Each row is a point on a tangle of strands that fork and nearly touch. The rows are in no order.
Points whose rows are less than 9.7 apart are linked; no others are. Some points are linked to none.
<1143>: -1.05	3.15	-0.19	0.27	-0.41	-3.61	-0.95	-0.67	-0.62	-1.55	2.75	3.72	-3.15	2.66	-2.28	2.24	-2.52	-2.50	0.51	-0.71	-1.68	0.71	-0.19	1.26
<813>: -1.55	-2.07	0.17	-2.35	3.92	6.49	-2.28	3.52	2.17	-1.60	0.65	-6.64	-0.57	-1.99	-3.55	-2.93	1.87	2.84	1.43	2.30	0.96	0.07	0.67	-2.15
<732>: 1.71	-2.97	-2.97	-1.57	-0.60	-1.01	2.26	-0.53	-0.76	0.53	0.03	0.69	-0.10	-0.80	-1.77	-0.98	0.70	-1.82	1.23	1.63	2.49	1.12	0.27	2.31
<265>: 3.66	2.45	-0.70	4.13	-1.40	-2.69	-1.58	0.49	-1.09	-0.49	0.00	3.63	-4.43	0.16	0.12	1.12	2.19	0.70	-1.79	-2.18	-3.78	2.48	-0.36	-1.79
<95>: 1.16	-2.78	-0.18	-2.74	3.52	3.74	-4.64	1.56	0.73	3.65	-0.49	-0.59	0.53	-3.20	-3.23	-3.67	-0.42	-1.28	-0.29	0.67	1.32	0.13	0.70	1.44
<979>: -3.47	-1.18	-3.21	1.72	-3.54	-2.21	0.49	0.90	-2.11	0.69	-0.88	2.70	-0.68	-2.27	-4.69	2.78	-2.61	3.46	2.66	-1.29	-2.38	-2.55	1.38	1.49
<937>: 0.10	-1.10	-2.64	0.76	2.29	-3.95	-0.53	-1.94	0.44	-1.64	-2.55	1.77	-1.07	-3.02	0.95	4.70	-0.21	-0.53	0.76	-1.47	-1.13	-3.34	1.22	-1.25
<1206>: -0.53	-0.01	0.95	-3.34	1.85	-0.44	-3.65	0.25	-1.42	4.06	1.32	0.15	-1.04	-2.25	0.37	-3.52	-0.04	-3.26	-1.45	-0.49	1.97	1.71	-1.37	1.26
<1186>: 0.17	-3.65	0.10	-1.34	-0.89	0.03	0.63	0.94	-3.02	-0.23	-1.07	2.07	-1.84	0.06	-0.70	1.14	1.07	-0.64	-0.55	0.73	-2.25	3.09	0.24	2.99
<612>: 1.00	2.75	-6.31	1.10	0.07	-3.24	-1.53	-6.98	2.73	2.22	0.86	4.07	0.13	1.24	4.14	3.41	1.63	-1.86	0.66	-2.19	0.28	0.83	-2.81	4.62
<879>: -2.14	-3.74	-2.36	0.50	1.77	0.60	-3.30	4.63	0.17	1.26	-3.71	-2.00	-1.51	-4.68	-2.59	-1.13	1.38	5.00	1.19	0.96	-1.65	-0.04	4.50	-1.65
<382>: 1.25	2.25	-0.07	0.23	-4.10	-4.39	2.01	1.31	-0.45	-3.68	0.52	-1.86	0.50	1.39	2.53	1.02	-0.29	-0.46	0.26	0.34	-3.88	-0.23	1.06	-0.13
<235>: -0.31	3.71	-0.69	2.58	-2.73	-2.68	-0.80	-0.81	-0.61	1.77	1.39	0.22	1.71	1.24	4.85	-3.08	-1.63	-3.27	3.33	0.48	-1.18	-0.69	-0.51	-2.01
<556>: -2.21	0.43	-1.00	-0.48	-0.64	1.10	0.58	-3.93	-1.21	4.06	0.92	0.33	3.69	-0.37	-0.57	0.43	-2.27	0.23	3.02	1.92	2.15	-1.42	-1.81	0.66
<641>: -2.77	-2.96	-1.81	-1.94	-0.72	0.07	0.81	-0.56	-2.31	1.58	-1.41	-3.69	2.14	-5.69	0.72	0.57	-0.99	1.86	1.59	-0.43	1.15	-4.64	0.19	-0.47
<930>: -1.86	-1.55	-0.72	-2.13	-2.30	-0.05	-1.19	1.81	-2.19	1.55	0.01	4.35	1.50	1.16	0.35	2.50	0.97	-0.23	0.87	-0.72	-0.44	3.39	-2.97	3.34
<440>: 3.38	-2.40	-0.86	5.74	-2.73	1.81	-0.81	0.18	-0.88	0.59	-1.78	3.07	-0.90	1.58	1.51	-2.48	-2.58	-0.66	1.07	2.83	-3.93	0.77	1.32	0.13
<789>: 1.42	0.89	-0.85	0.91	-1.80	2.43	0.43	2.40	-0.72	-0.18	2.45	-0.65	0.10	-5.63	0.80	-0.38	0.36	3.67	0.51	-2.29	0.36	-0.64	-1.19	-3.91
<666>: 0.80	6.20	-2.28	1.67	1.68	-2.72	-4.12	-2.44	0.45	2.21	1.87	3.24	-2.15	-1.83	4.81	2.50	-0.60	-0.72	-0.79	-3.98	-1.39	0.77	-0.96	-0.38
<1162>: -0.90	-5.20	-1.28	0.73	2.09	-0.88	-2.06	0.30	-2.23	2.71	-4.95	0.33	-1.79	-4.52	-1.18	-0.32	2.14	1.76	-0.95	0.56	-0.39	-0.74	2.84	-0.45
<244>: 0.36	-3.30	-0.99	-2.48	0.60	0.62	1.98	5.25	0.54	-3.09	-1.48	-1.17	-1.12	0.89	-3.20	-0.86	1.11	1.16	-3.55	0.84	1.78	-0.56	2.47	2.35
<146>: 0.99	-0.33	0.59	-2.93	2.08	0.60	-5.27	2.08	2.32	2.02	-1.95	-0.22	2.91	-1.50	-5.67	-2.22	0.14	1.33	0.80	1.18	-1.74	1.40	0.18	2.00
<1176>: 0.24	-1.17	2.44	-0.16	3.12	4.60	-1.56	2.02	1.92	-0.33	-1.87	-0.12	1.01	3.90	0.21	-2.38	-1.01	0.02	-0.17	4.49	-0.71	6.95	1.93	2.16
<295>: -1.13	0.62	-0.53	0.07	1.21	0.04	0.50	3.69	2.60	-1.29	-0.27	4.64	1.03	4.43	-4.02	-0.20	-2.17	0.22	1.06	0.48	2.35	0.76	0.44	2.34
<5>: 0.28	-0.77	2.51	-5.46	0.22	-1.24	2.24	-0.54	2.02	-2.12	0.89	-3.07	2.65	0.21	-3.96	0.36	3.45	-1.63	-0.27	-1.14	2.56	-2.35	-1.77	0.25
<326>: -1.47	1.86	-1.98	0.58	-2.74	-1.73	1.73	1.68	-1.95	1.89	-0.09	-0.99	0.81	1.30	2.11	-3.38	-0.83	2.32	-1.40	0.95	2.81	-0.85	0.73	1.74
<588>: -0.16	0.61	1.97	-0.44	-2.21	0.79	0.96	4.83	-2.07	-1.29	2.15	-3.46	-3.42	2.44	-2.32	-5.14	-0.49	-1.45	-1.14	0.16	-2.24	-0.90	0.52	-2.10
<961>: -3.69	-1.52	-2.08	-1.19	1.25	1.57	-0.79	1.89	-0.32	-0.16	-0.58	-4.90	3.25	-2.24	-0.20	-0.98	-1.44	1.49	4.04	1.78	-0.65	-3.13	0.14	-1.40
<913>: 0.44	3.54	-3.13	-0.08	0.22	-1.49	-0.99	0.06	4.71	-1.27	1.15	4.34	1.50	4.94	-1.35	-0.12	-2.54	0.19	1.56	1.48	1.10	3.40	0.38	4.12
<540>: -0.45	0.77	-2.37	1.53	2.17	-3.07	-2.50	-0.55	-1.52	0.79	-2.30	3.45	-2.12	-2.13	3.79	2.14	-0.91	-1.55	-2.45	-3.53	-0.38	-1.35	0.06	1.17
<797>: 1.89	-0.48	4.52	0.00	1.55	2.07	1.90	-1.62	2.74	0.09	1.41	-2.28	1.78	3.07	-1.47	-4.99	1.55	-5.38	-1.13	-0.58	1.71	-2.17	-1.24	-3.13
<735>: 1.19	2.73	0.74	2.95	-0.91	2.15	2.35	-5.88	-0.14	2.13	1.58	3.75	-1.09	3.38	-0.03	3.45	0.32	2.68	-0.73	-0.19	1.09	3.00	-2.61	1.52
<710>: 2.18	0.75	-3.66	0.45	1.11	-1.07	-0.85	-5.90	1.84	2.19	2.28	4.89	-0.62	-0.56	2.84	2.45	3.99	-1.56	1.06	-1.51	2.79	3.21	-3.51	1.87
<34>: 0.99	-1.06	3.70	-2.98	0.30	-0.38	1.90	-0.05	1.73	-1.98	-0.78	-4.57	3.43	-0.29	-5.03	-0.12	2.86	3.07	-0.02	-0.38	-0.84	-2.90	-0.03	-2.24
<357>: 3.09	-0.69	1.26	0.90	3.68	4.65	2.23	-1.13	3.40	-3.33	0.33	1.25	-0.28	0.94	-1.76	1.29	-1.09	1.19	-1.34	0.74	1.16	2.59	0.84	-0.84
<1024>: -1.20	-4.89	-1.10	-3.11	1.04	1.84	1.17	5.47	-1.51	-3.68	-2.09	-6.23	-2.26	1.31	-1.36	-3.49	1.07	-1.44	-2.98	1.24	-0.85	-1.78	2.34	2.69
<1148>: 0.36	-3.16	1.34	-1.44	2.24	1.17	2.83	-2.02	3.28	0.33	-1.29	1.01	3.12	2.08	1.34	-2.28	3.48	-2.92	-1.10	-0.71	6.38	1.48	-1.17	0.24
<174>: -2.00	-2.58	-1.17	1.27	-0.70	0.62	-1.23	4.76	-0.63	0.30	-2.03	-0.61	-0.39	2.76	-5.86	-2.76	-1.53	2.48	2.92	4.41	-3.72	-0.07	3.77	1.31
<804>: -0.66	4.56	0.57	1.04	0.81	-1.70	-2.90	-1.91	-0.47	1.56	1.74	-0.31	1.18	-4.42	4.42	2.51	-1.49	-2.41	0.56	-2.51	-0.51	-2.78	-1.06	-3.40
<693>: 2.80	2.39	-0.78	0.60	-3.22	-0.51	2.20	1.36	1.51	-3.16	1.33	-1.06	3.53	2.06	3.63	-0.68	-2.40	1.09	0.01	0.00	-1.53	1.56	-0.10	2.06
<781>: 1.83	4.20	0.63	-1.16	1.42	0.45	-2.84	-2.25	1.56	-1.36	2.06	-0.40	-0.13	-0.84	3.20	2.77	-1.34	1.12	-0.41	-0.21	-2.30	5.91	-0.53	1.11
<116>: -2.73	-0.34	1.80	-2.00	5.94	4.48	-0.03	0.41	2.53	-2.23	0.62	-4.69	-0.87	0.92	-0.59	-1.35	0.86	-0.36	1.79	3.43	3.10	0.58	-0.08	-3.86
<29>: 1.65	1.01	2.87	-1.55	2.09	4.45	2.44	-1.63	5.14	-2.95	1.91	-1.96	4.21	1.41	-0.83	0.06	-1.26	1.14	-0.73	1.27	2.19	2.17	-0.23	0.29
<876>: -1.82	1.27	1.00	-1.54	-3.71	-1.85	2.18	1.42	-0.72	-0.99	1.83	2.36	2.23	2.03	0.93	2.09	3.83	1.10	1.10	-1.13	1.99	1.58	-3.09	-0.42
<723>: -4.47	-3.85	0.35	-1.02	-0.94	3.19	0.18	0.63	-5.06	4.28	-2.41	-2.34	-0.45	-1.36	0.62	-2.91	0.86	0.26	0.70	3.44	0.45	0.85	-0.65	0.19
<946>: -1.54	1.10	-1.27	-0.36	-2.10	-2.80	-0.21	-0.64	-2.09	2.97	-2.70	-1.08	1.82	-1.24	1.65	-0.28	-0.14	4.28	-2.12	-0.05	-0.39	0.34	0.49	3.84
<252>: 0.62	0.13	1.38	0.48	-3.36	2.08	1.45	3.34	-1.17	-1.11	3.42	-4.54	0.81	1.67	0.28	-4.74	-0.99	-3.41	2.09	0.65	-2.68	-3.53	-1.14	-3.21
<662>: 5.45	-0.61	-3.33	3.96	-1.29	-3.06	-0.25	-2.75	-0.12	0.61	0.17	4.32	-4.35	0.45	1.71	-0.41	2.28	-2.21	-0.18	-0.55	-2.31	1.57	-0.38	-0.99
<1072>: 1.62	2.24	4.63	-0.85	1.70	0.85	1.98	-5.32	3.82	0.16	1.61	-1.02	2.86	2.93	-2.51	-1.93	1.25	-1.84	0.42	1.09	2.57	1.68	-0.29	-1.92
<246>: -5.12	-6.07	0.29	0.62	-0.24	-0.59	-2.44	1.67	-5.09	3.28	-4.19	-1.95	-1.08	-2.53	-0.12	-2.19	1.33	-1.04	1.24	1.05	-1.45	-1.51	1.58	-1.05
<566>: -2.45	-1.50	-0.33	-3.13	4.44	-0.74	-1.01	1.72	2.46	-4.08	-0.25	-3.47	0.72	-0.91	0.72	-0.53	3.06	-1.30	3.97	1.85	2.81	-0.26	0.23	-4.07
<463>: -1.02	1.01	-1.46	-1.03	2.09	-0.60	-1.73	6.21	3.97	-3.68	0.59	-2.38	0.33	1.02	-2.86	-3.41	-0.76	-0.70	1.85	-0.48	0.52	-3.80	1.00	-2.54
<273>: 0.38	2.83	3.41	2.65	-3.04	1.28	1.04	-0.83	-1.22	2.76	2.02	3.28	2.26	1.31	2.23	1.27	0.55	-0.24	-2.33	-4.07	2.69	-2.39	-2.52	-0.72
<48>: 2.22	-1.24	0.24	3.39	-4.12	0.34	-0.01	-0.46	-2.66	2.43	-0.58	2.09	-0.05	1.38	4.48	-3.55	-0.42	-2.69	2.29	1.75	-1.85	1.45	-0.97	-1.24
<834>: -0.84	2.80	1.10	0.83	1.36	-0.78	0.66	1.31	0.65	-1.20	-2.66	-0.96	0.46	1.70	0.24	1.02	-4.65	2.04	-3.20	-0.52	-1.16	-2.31	2.47	1.57
<849>: -1.37	2.08	-2.73	-0.52	2.21	-2.32	-3.01	-1.27	-0.56	0.68	0.89	-0.94	-3.43	-4.68	-2.59	1.19	-3.37	1.81	0.68	0.57	-1.38	0.43	2.12	0.89
<1238>: 3.77	0.06	0.96	1.27	-3.95	-2.41	0.44	1.55	-0.24	-2.44	0.75	0.69	-1.07	-0.70	0.35	-0.12	0.69	-0.94	-1.69	-3.17	-3.65	-1.37	0.34	-1.70
<296>: 0.87	-1.61	-0.15	1.27	-2.05	-0.03	1.91	0.88	-3.03	-2.75	1.50	1.60	-4.64	-1.67	1.25	1.76	-2.43	-2.75	-2.35	-3.29	-2.78	-2.09	0.91	-0.61
<1210>: 0.27	-3.82	-0.55	1.55	1.24	1.73	-1.45	3.13	0.49	2.95	-4.24	0.22	1.46	2.86	-5.68	-3.93	0.34	1.46	1.02	3.67	0.05	-1.42	2.66	0.73
<1091>: 1.01	-0.32	1.68	-2.14	2.11	-1.06	0.46	0.04	2.01	0.91	-0.33	3.14	1.19	0.41	2.39	-1.32	4.62	-0.88	-3.24	-2.93	5.86	2.93	-2.27	-0.22
<1115>: 2.00	-1.82	0.50	1.61	-1.57	3.86	0.16	-0.13	-2.04	0.17	-0.64	-0.17	0.23	-5.09	2.77	2.65	-0.38	3.16	-0.63	-2.09	-1.93	-0.50	-1.42	-1.93
<454>: -0.48	-1.33	2.99	3.54	0.39	1.20	-2.10	-3.87	-4.09	3.47	-2.62	1.01	-2.48	-2.11	0.41	0.94	-2.20	0.14	-2.09	-0.46	-4.28	-0.53	0.64	-0.57
<402>: 2.81	0.12	3.11	-0.60	2.87	4.12	0.01	1.74	1.67	-1.13	1.65	-1.17	-2.75	-0.34	-1.16	-3.01	-0.24	-1.02	-3.54	-0.29	1.33	2.29	0.02	-1.91
<1098>: 1.12	-0.87	-0.06	4.57	0.92	1.72	1.55	-0.72	-1.00	-0.25	-3.11	-0.10	-1.86	-2.81	4.63	1.43	-1.62	3.66	-2.24	-0.91	-0.26	-1.31	1.58	-2.27
<100>: 2.35	-0.42	0.79	-3.55	-3.93	-1.42	3.69	-2.87	-0.65	-0.86	2.29	-3.34	3.62	-1.54	-1.67	0.43	0.71	-1.33	-0.14	-1.27	-0.41	-2.43	-1.46	1.38
<456>: -4.81	-0.68	-1.89	-1.16	-0.06	-1.65	-0.32	-0.95	-3.51	-0.12	1.11	0.96	-4.29	-4.10	-3.74	4.18	-3.40	1.33	-0.01	-1.02	-1.52	-2.13	1.02	0.78
<805>: 0.57	3.61	2.16	-1.25	-2.04	-4.23	0.45	-0.89	-0.39	-0.91	2.21	1.03	-0.57	4.30	-0.40	-0.55	-0.52	-2.13	-1.47	0.23	-2.10	2.03	-0.49	1.30
<447>: 0.08	2.75	2.19	-1.97	-0.58	-1.33	1.62	-2.78	1.24	-1.07	1.11	1.28	0.94	0.04	-3.94	5.72	1.73	3.74	-1.51	-2.69	1.22	0.37	-1.69	1.23
<1096>: 0.58	3.40	-1.62	-0.04	-0.44	-2.39	0.13	-4.38	0.77	-1.58	5.58	2.95	-2.46	1.20	-0.07	3.23	-1.09	-4.57	3.04	0.10	-0.34	1.06	-1.24	-0.60
<503>: 0.11	-1.79	-2.41	3.21	-2.40	-0.29	-1.82	2.42	-1.76	1.59	-2.16	3.34	-1.37	-0.65	-4.88	-0.61	-1.12	3.61	1.63	0.93	-4.67	-0.04	3.34	0.93
<63>: 4.20	-2.11	1.61	0.89	-2.21	-0.27	3.45	-0.09	1.43	-1.36	-1.97	-1.36	2.21	0.47	-3.90	-0.79	1.99	3.12	0.82	0.92	-2.42	-1.87	0.90	-1.71
<1008>: -2.20	-0.74	-0.69	-0.62	3.04	3.77	-3.51	5.63	0.99	0.96	-1.14	-4.27	-1.28	-1.90	-3.93	-2.70	1.18	5.00	1.67	3.90	0.01	1.86	2.83	-0.30
<161>: -1.23	3.22	-0.51	3.82	-1.83	0.95	1.15	0.58	-0.95	1.91	2.39	4.45	-1.02	0.13	2.11	1.04	-2.82	-0.64	-0.20	-2.90	2.42	-2.31	-1.73	-1.60
<1048>: 0.01	-0.41	-0.12	1.14	0.26	-2.13	0.31	2.72	0.06	2.55	-2.69	3.59	-0.63	4.05	-4.48	-3.42	0.89	1.35	0.61	1.43	2.03	-0.58	1.44	-0.16
<468>: -2.91	-4.47	-0.77	-0.81	2.14	1.47	0.19	5.05	0.82	-4.68	-1.99	-8.00	-2.79	1.75	-4.29	-3.36	2.18	0.63	-0.38	1.86	-2.20	-4.21	2.98	-1.19
<226>: 2.24	-1.69	1.67	2.28	-0.41	0.42	2.59	-6.32	-1.42	-0.21	-2.70	1.15	-0.20	1.15	5.55	3.89	0.39	-0.82	-2.40	-0.89	-0.81	0.70	-1.00	1.03
<248>: 1.47	1.10	-3.66	1.16	0.12	-5.83	0.30	-3.74	1.88	-0.65	-1.59	1.51	1.98	0.53	0.95	2.61	-0.82	-1.85	2.48	-0.33	-1.70	-2.46	0.87	0.77
<1217>: -1.39	0.56	2.86	-2.94	2.97	-0.24	-1.81	2.03	0.93	1.27	0.22	1.41	-0.16	-0.78	-1.54	-1.45	4.62	1.68	-1.09	-2.00	4.88	1.54	-1.76	-2.50
<701>: 0.71	-1.02	2.03	4.15	-0.35	0.69	0.23	-7.60	-3.75	3.09	-2.66	1.80	-1.82	-0.55	2.74	4.53	0.40	0.65	-0.81	-0.06	-3.39	-0.61	-1.07	-0.85
<59>: -4.31	-1.60	1.90	-0.93	1.75	-0.50	-0.03	3.19	0.12	-4.60	-0.14	-8.23	-1.98	1.11	-1.93	-2.18	2.68	-0.27	0.33	0.82	-1.84	-5.08	1.43	-5.27
<1005>: 3.50	1.19	-3.91	2.23	-0.43	-0.08	-1.06	-0.99	3.66	-0.71	2.01	5.67	-0.53	3.28	0.84	-0.62	-2.06	-1.60	3.21	2.00	-1.35	5.32	-0.71	3.21
<87>: -0.16	1.79	-0.02	0.21	1.89	2.92	-1.85	5.35	0.47	-0.87	1.67	-1.50	-3.25	0.77	-1.17	-3.81	-2.92	-0.49	-0.09	1.32	-0.74	2.70	1.30	-1.32
<197>: 1.48	4.68	-2.01	-0.36	0.87	-1.67	0.02	-2.92	3.88	-2.18	5.60	1.85	0.01	-0.60	3.24	1.39	-1.21	-4.27	1.62	-1.53	2.60	0.95	-1.61	0.23
<572>: -1.95	-2.99	3.84	-1.99	0.95	3.08	0.32	2.94	-1.37	2.41	-1.72	0.02	-0.37	-0.33	-2.48	-1.54	4.19	2.26	-2.35	-0.56	2.39	0.60	-2.11	-1.80
<38>: -1.51	-2.34	1.07	-0.15	1.04	1.77	1.99	3.15	-0.04	-2.65	-2.85	-2.19	1.24	0.27	-1.56	1.66	-2.17	3.10	-2.46	-1.10	-0.74	-2.86	1.40	0.72
<239>: 0.01	5.46	0.61	-0.63	-0.55	-4.66	1.60	-4.87	4.84	-2.10	3.94	1.77	2.50	2.87	3.04	3.59	2.03	-3.11	0.41	-2.41	2.65	0.50	-1.87	0.62
<470>: -0.32	3.65	0.27	2.26	1.16	0.59	0.93	-1.16	1.03	0.55	-0.95	1.80	-0.49	3.22	0.49	2.31	-2.46	4.10	-2.84	-0.37	1.01	1.27	0.57	2.08
<218>: -1.31	0.34	-2.06	-0.30	2.84	1.40	-3.19	3.80	1.58	-0.77	0.33	-2.51	-0.29	-2.32	-1.21	-2.70	-3.59	-2.20	2.89	1.03	-1.21	-1.94	1.21	-1.53
<602>: 0.15	-1.15	-0.99	2.06	-3.34	2.03	2.72	-2.57	-1.80	-0.86	1.11	2.96	-0.18	0.99	-0.09	4.30	-4.05	0.62	1.37	0.34	-1.04	-1.48	-1.24	2.08
<1066>: 1.98	-1.75	-1.48	-1.16	-2.15	5.31	0.69	1.03	-2.08	-0.48	2.71	-0.92	-0.59	-1.79	1.76	-2.42	-3.05	-1.44	2.21	1.89	-0.86	2.35	-1.00	-0.24
<1011>: 0.26	0.00	-1.44	-1.67	2.40	-2.19	-0.56	0.59	0.33	-0.26	-2.42	-2.69	-2.17	-2.57	2.04	-0.25	3.35	3.93	-0.30	2.25	2.35	4.03	2.17	-0.69
<494>: -1.80	4.99	3.27	-0.33	-1.95	-2.35	2.31	-4.21	1.68	0.04	3.62	0.63	1.24	0.91	3.51	5.35	2.88	-3.68	0.09	-3.06	4.41	-3.11	-0.88	-1.99
<971>: 1.81	-0.46	-0.38	-1.12	-4.48	-2.01	3.95	-3.22	-2.29	0.70	0.99	-0.92	1.99	-0.33	2.73	1.15	-1.00	-3.25	-1.33	-1.51	0.65	-3.85	-0.73	2.13
<851>: 0.02	2.11	0.23	-3.46	1.34	-1.98	-1.66	4.38	4.32	-2.75	1.31	-2.35	2.71	1.16	-0.46	-3.92	0.97	-0.68	0.04	-0.68	1.34	1.18	-0.03	0.03
<306>: -1.53	1.85	2.30	-0.38	0.97	-2.34	-0.46	-1.55	-1.23	0.90	-0.20	-2.34	-1.33	-0.72	-1.44	-0.25	1.27	-0.07	0.15	0.59	0.38	-1.77	0.73	-3.32
<346>: 2.30	-0.05	4.20	-0.34	1.68	1.51	-0.40	0.99	-0.15	-0.40	1.00	2.99	-2.82	2.48	-2.08	-1.55	-0.79	-3.65	-4.43	-2.13	-1.06	0.91	-0.87	-0.40
<877>: -2.43	0.46	-0.59	-4.06	2.67	-1.65	-4.68	5.34	1.89	0.46	-1.62	-1.12	3.11	0.68	-1.05	-2.19	-0.26	-0.69	0.07	0.02	-0.82	1.27	-0.19	2.90
<1094>: 1.66	2.98	1.21	-2.96	-0.21	-0.99	0.49	-2.13	0.07	-1.61	1.84	-1.00	-0.53	1.65	2.37	0.84	-0.08	-1.20	-1.96	1.26	-0.49	6.34	-1.09	3.62
<348>: 0.14	-2.54	1.52	-0.61	-1.37	-0.26	3.70	-2.18	-1.94	-2.71	-2.19	-1.03	1.61	-0.13	4.69	3.19	0.40	-0.40	-3.61	-1.16	1.04	-1.50	-0.15	2.14
<93>: -1.14	1.74	-0.86	3.98	-2.20	0.96	0.97	-3.60	-2.05	1.75	2.11	2.97	-1.02	-0.98	-0.18	3.51	-5.43	-0.61	1.35	-1.24	-0.61	-5.34	0.26	-0.16
<686>: 5.21	-1.67	1.05	3.36	-2.21	1.98	1.05	-0.12	1.34	1.45	-1.08	2.44	2.00	1.90	-1.83	-1.54	0.50	1.79	-0.87	0.85	-2.02	1.81	0.73	-0.06
<746>: -2.04	-1.66	1.31	4.24	1.20	3.51	-1.86	0.21	-1.34	3.19	-4.20	-0.31	0.03	-2.38	0.86	-0.52	-3.33	4.40	-2.36	-0.35	-1.97	-2.08	2.35	-1.19
<114>: -2.07	-4.39	0.29	-1.81	-1.86	-0.80	0.98	2.90	-2.42	-2.68	-0.79	-1.54	1.51	-0.68	3.34	0.46	1.26	-3.53	1.48	-0.09	-1.97	-2.52	-0.58	-1.30
<801>: -1.34	1.96	1.46	0.53	-2.09	-0.68	-1.02	1.88	0.17	0.91	0.08	-2.67	4.86	2.63	1.60	-4.07	-0.61	-2.10	2.97	0.79	-0.96	-2.43	-1.51	-2.47
<590>: 0.73	2.04	-0.47	-2.81	2.25	0.75	-2.25	-1.43	-0.21	-1.41	1.46	-4.15	-2.59	-3.34	-0.10	0.75	-3.79	0.96	-0.72	1.59	-2.25	2.64	1.14	0.36
<455>: -1.83	1.37	-1.94	-0.12	-0.03	-2.17	-2.78	-0.44	-2.26	2.94	-2.27	-1.53	-0.75	-2.74	2.67	1.06	1.56	4.70	0.58	2.35	0.04	4.37	0.42	1.62
<185>: 2.07	1.11	-4.60	1.39	-0.69	-4.12	-0.41	-5.93	0.28	0.57	-0.32	1.20	1.22	0.55	5.34	3.29	-0.52	-2.10	2.05	0.83	-1.93	0.59	-0.84	3.60
<307>: -2.03	4.58	4.13	0.55	-1.65	-1.18	-0.59	-2.58	-1.14	1.31	2.94	-1.61	1.85	-1.01	4.48	3.25	0.64	-5.49	1.50	-2.80	1.49	-4.05	-0.86	-3.08
<112>: -0.25	2.71	2.18	0.38	-3.68	-0.84	2.34	-0.28	-1.26	-0.25	2.01	1.76	1.84	0.31	1.09	5.04	2.52	2.52	-1.10	-4.27	0.81	-1.59	-2.79	-0.75
<1172>: -2.91	-5.88	-0.01	-3.29	0.22	3.95	0.40	2.89	-2.85	1.21	-0.85	-2.45	-0.37	-1.92	-1.63	-1.91	3.07	2.18	0.65	2.65	2.74	1.49	-0.86	0.58
<1049>: -0.64	-0.48	-2.31	0.25	0.02	-3.30	1.03	-2.87	-0.59	2.38	1.03	4.00	-0.64	-0.17	0.65	1.49	2.62	-2.60	0.88	-0.33	4.72	-0.16	-1.54	0.24
<864>: -0.64	-3.04	2.84	-1.11	1.03	0.83	1.58	-1.73	-0.66	2.24	-1.10	-0.26	1.31	2.21	0.53	-2.91	1.14	-5.47	-1.44	-0.12	3.95	-3.37	-0.98	-0.90
<223>: 2.00	-1.11	-1.94	2.30	-1.41	3.52	2.85	-4.54	-0.71	-0.86	0.66	4.99	-2.17	1.15	-1.14	5.68	-0.58	3.07	-0.52	0.06	0.23	2.44	-1.51	3.10
<3>: 1.51	-0.79	-2.33	-1.88	2.16	0.70	1.23	3.81	2.77	-2.40	-1.06	-1.01	-0.53	0.14	0.35	-0.72	2.37	3.53	-1.12	2.35	3.81	4.39	2.28	1.33

A fork is a point with three links, a tip a point with one. Leave the first point through the second and follow the links. Name the first fork or tip that comes.
<1172> / <572>: <402>
<1143> / <1096>: <112>
<666> / <804>: <805>
<971> / <348>: <789>
<1098> / <746>: <87>
<1094> / <781>: <1005>
<864> / <1148>: <566>
<273> / <161>: <244>

A fork is a point with three links. Follow the links from the first point to the second and name the forks in between, in order.
<38> / <307>: <112>
<849> / <307>: <805>
<326> / <185>: <244> > <112>
<246> / <5>: <402> > <87>
<185> / <59>: <112> > <244>
<235> / <879>: <87> > <402>
<239> / <662>: <805> > <382> > <1238>
<112> / <326>: <244>

Follow the links from the first point to the second, and from the first to the third. Name the last point that the two ways share.
<851> / <1162> / <226>: <87>
<930> / <979> / <265>: <805>
<1162> / <100> / <961>: <87>
<662> / <1210> / <804>: <805>
